Each row is a point on a landscape with many peaks, with its height.
A climber steps from a point to whichever of its 4 nearest points has the largest rise for the distance, and stops where none of them is higher. Distance is the straight distance between rows; heights are no part of it.
Q747: [ -7   6 -64  27 -29   9   2   1 -10  -4   0 -30 -13  63]  h=860
Q638: [ -3  10  34 -41   7 -14 -11   3   3  -4 -23   4 -19 -32]  h=612
Q922: [-10 -28  39  21 -17  39 -27 -29 -10 -37 -18  29  51 -41]  h=633
Q953: [-11   5 -14 -34  18 -44 -15  46 -23  28  -7   9 -34 -47]  h=706
Q313: [  9   5 -34   0  -9   2   8  -1  13  10  18 -21 -13  44]  h=468
Q908: [ -8   3  48 -28   3  10  -9 -17   4 -19 -33  10   4 -34]  h=645
Q737: [  6 -12  49  19  11  21  14 -24  25 -22   5  12  37   8]  h=485
Q699: [  3 -21  46  53  10  38  10 -34  11 -30   8  21  59  -7]  h=448
Q954: [ -2  18  30 -31  25   6   4 -20   6   6 -30  13   2 -51]  h=608
Q155: [  5  16 -10 -34  19 -28  -1  24  -7  27  -5   7 -27 -36]  h=723
Q347: [-11   7   9 -46  16 -38 -18  36 -14  16 -23  -6 -37 -41]  h=672
Q130: [  3  21   9 -32  31 -14   8   3   3  24 -13  14 -16 -46]  h=682
Q770: [ -4 -22  39  13  -8   7   3   1  30 -26   7 -16   5  49]  h=395
Q868: [ -9 -38  10  63  29  32  39   3  34   1  10 -34  19  59]  h=237
Q838: [-16  10  40 -50  12 -25 -19  11  -6  -6 -39  -7 -25 -38]  h=587
Q632: [ 10  16 -70  18 -13   9  15  -5  -6  18  19 -16  -4  35]  h=538
Q749: [-34  10   1 -33  44 -44 -11  43 -26  24 -35  -5 -27 -62]  h=650
Q696: [ -8 -17  37  12  -5  51 -16 -39  -5 -23 -22  29  52 -54]  h=484
Q13: [  9  12 -40 -18 -22 -32 -15  25 -22  10  12   2 -27   2]  h=580
Q99: [  2 -16  56  12   5  17   6 -22  23 -32   6   8  29   9]  h=507
Q61: [  0   4  48 -20  10  13  -1 -28  12 -14 -18  13  13 -28]  h=614
Q243: [ 22  16 -12 -20  15 -10  10   3  18  23  17   5 -15  -4]  h=846
Q59: [ 13  17 -70  10 -11 -24   1  21 -46  40  30  22  -3 -31]  h=705
Q60: [  2 -16  10  19   4  13  17  -3  30  -6  12 -21   2  56]  h=306
Q570: [  0 -36  20  44 -15  49 -27 -22 -11 -39  -2  40  70 -38]  h=593
Q33: [ 18   7  22  -9  14  10  13 -24  29   8   8   5   8  -3]  h=443
Q815: [  9   9  -9 -34 -15 -23 -17  20   4   5   5  -2 -31   3]  h=636
Q915: [-20  24  18 -31  43 -11   5   1 -14  18 -43   6  -8 -70]  h=601
Q292: [  5  10 -49 -13 -11 -36 -11  38 -41  30  18  20 -25 -30]  h=666
Q923: [  2  17 -66   6 -35 -30 -13  22 -51   8  25   9 -15   4]  h=574
Q430: [ 17  12 -41 -11  -3  -7   9   4   9  20  21  -2 -12  19]  h=700
Q977: [  6 -14   9  30  20  24  30  -9  37   6  19 -19  14  53]  h=265
Q892: [  8  -1  39  -5   7  10  12 -21  25 -12   5   7  13  11]  h=481
Q403: [-16 -39  -5  47   0  26  21  11  22  -4  -2 -43  -1  78]  h=146
Q612: [ -2 -15 -24  28   3  23  23  -6  28  12  12 -33   0  65]  h=214
Q399: [ 25  21 -33 -13  18 -13  12   8   3  48  20   8 -12 -25]  h=775
Q37: [  0  18  17 -38  20 -13   2  -3   6  11 -13   7 -14 -37]  h=651
Q359: [ -2 -20  68  11 -12   7 -17 -10  12 -53  -2   1  17  26]  h=483
Q159: [ 23  23 -52   3   5   1  16  -2   5  38  29  -4  -8  10]  h=726
Q615: [ 15  27 -78  21 -17 -11   9   0 -35  27  30   3  -2  -1]  h=660
Q959: [  5  27 -79  26 -28 -19   5   4 -53  15  30   8  -5  -3]  h=629
Q852: [  2 -18  46  31   9  14  18 -15  28 -27  12  -6  27  39]  h=465
Q149: [ -8 -34  50  27 -20  31 -24 -23  -8 -53 -12  28  52 -24]  h=845
Q584: [  7  10 -13 -38  -4 -25 -10  21   0  16   2   7 -29 -13]  h=681
Q945: [-16   3  40 -23  10  20  -6 -35  -3  -9 -36  16  18 -52]  h=856
Q602: [ 11  -3   5 -12 -12  -9  -2   1  21  -5  10 -12 -13  39]  h=298
Q728: [ -2  28 -72  26 -47 -16  -4   6 -47 -13  11  -8 -11  25]  h=248
Q339: [ -8 -17 -17  11 -21   5  -2   8  15  -7   6 -31 -14  70]  h=139
Q27: [  1  19 -63  18 -33 -35  -6  20 -71  14  26  22  -8 -27]  h=825
Q662: [  1   9  16 -40  -3 -25 -15  16   0   2 -12  -7 -31 -12]  h=635
Q46: [ 14  13 -43 -12 -21 -13  -3  10   1   7  21  -6 -20  27]  h=533
Q297: [-31  16  27 -38  32 -15  -5  -1 -15   3 -52   1  -5 -62]  h=556
Q976: [-22 -41 -26  51 -19  27   3  16   4  -3 -16 -46 -16  84]  h=45
Q215: [-14 -28  62  23 -27  19 -36 -16  -9 -63 -17  17  36 -11]  h=585
Q253: [  2  -1  43 -27  -3   1  -5 -10  16 -21 -11  -1  -5  -1]  h=549
Q877: [ -7 -20  64  23  -8  19 -15 -18   9 -52  -5  15  36   5]  h=586
Q81: [ -8 -26 -23  38  -6  21  16   3  21   3   1 -40 -10  76]  h=106
Q909: [  9  15 -28 -24  18 -24  -1  26 -10  41  13  13 -21 -40]  h=746
Q974: [ 16   0 -15  23  19  21  29 -16  35  24  23 -17   9  41]  h=243

For each start below, name the point where the climber stops.
Q770 => Q149
Q892 => Q945
Q297 => Q243
Q81 => Q149
Q13 => Q243
Q976 => Q149
Q339 => Q243
Q638 => Q243
Q737 => Q149
Q615 => Q27
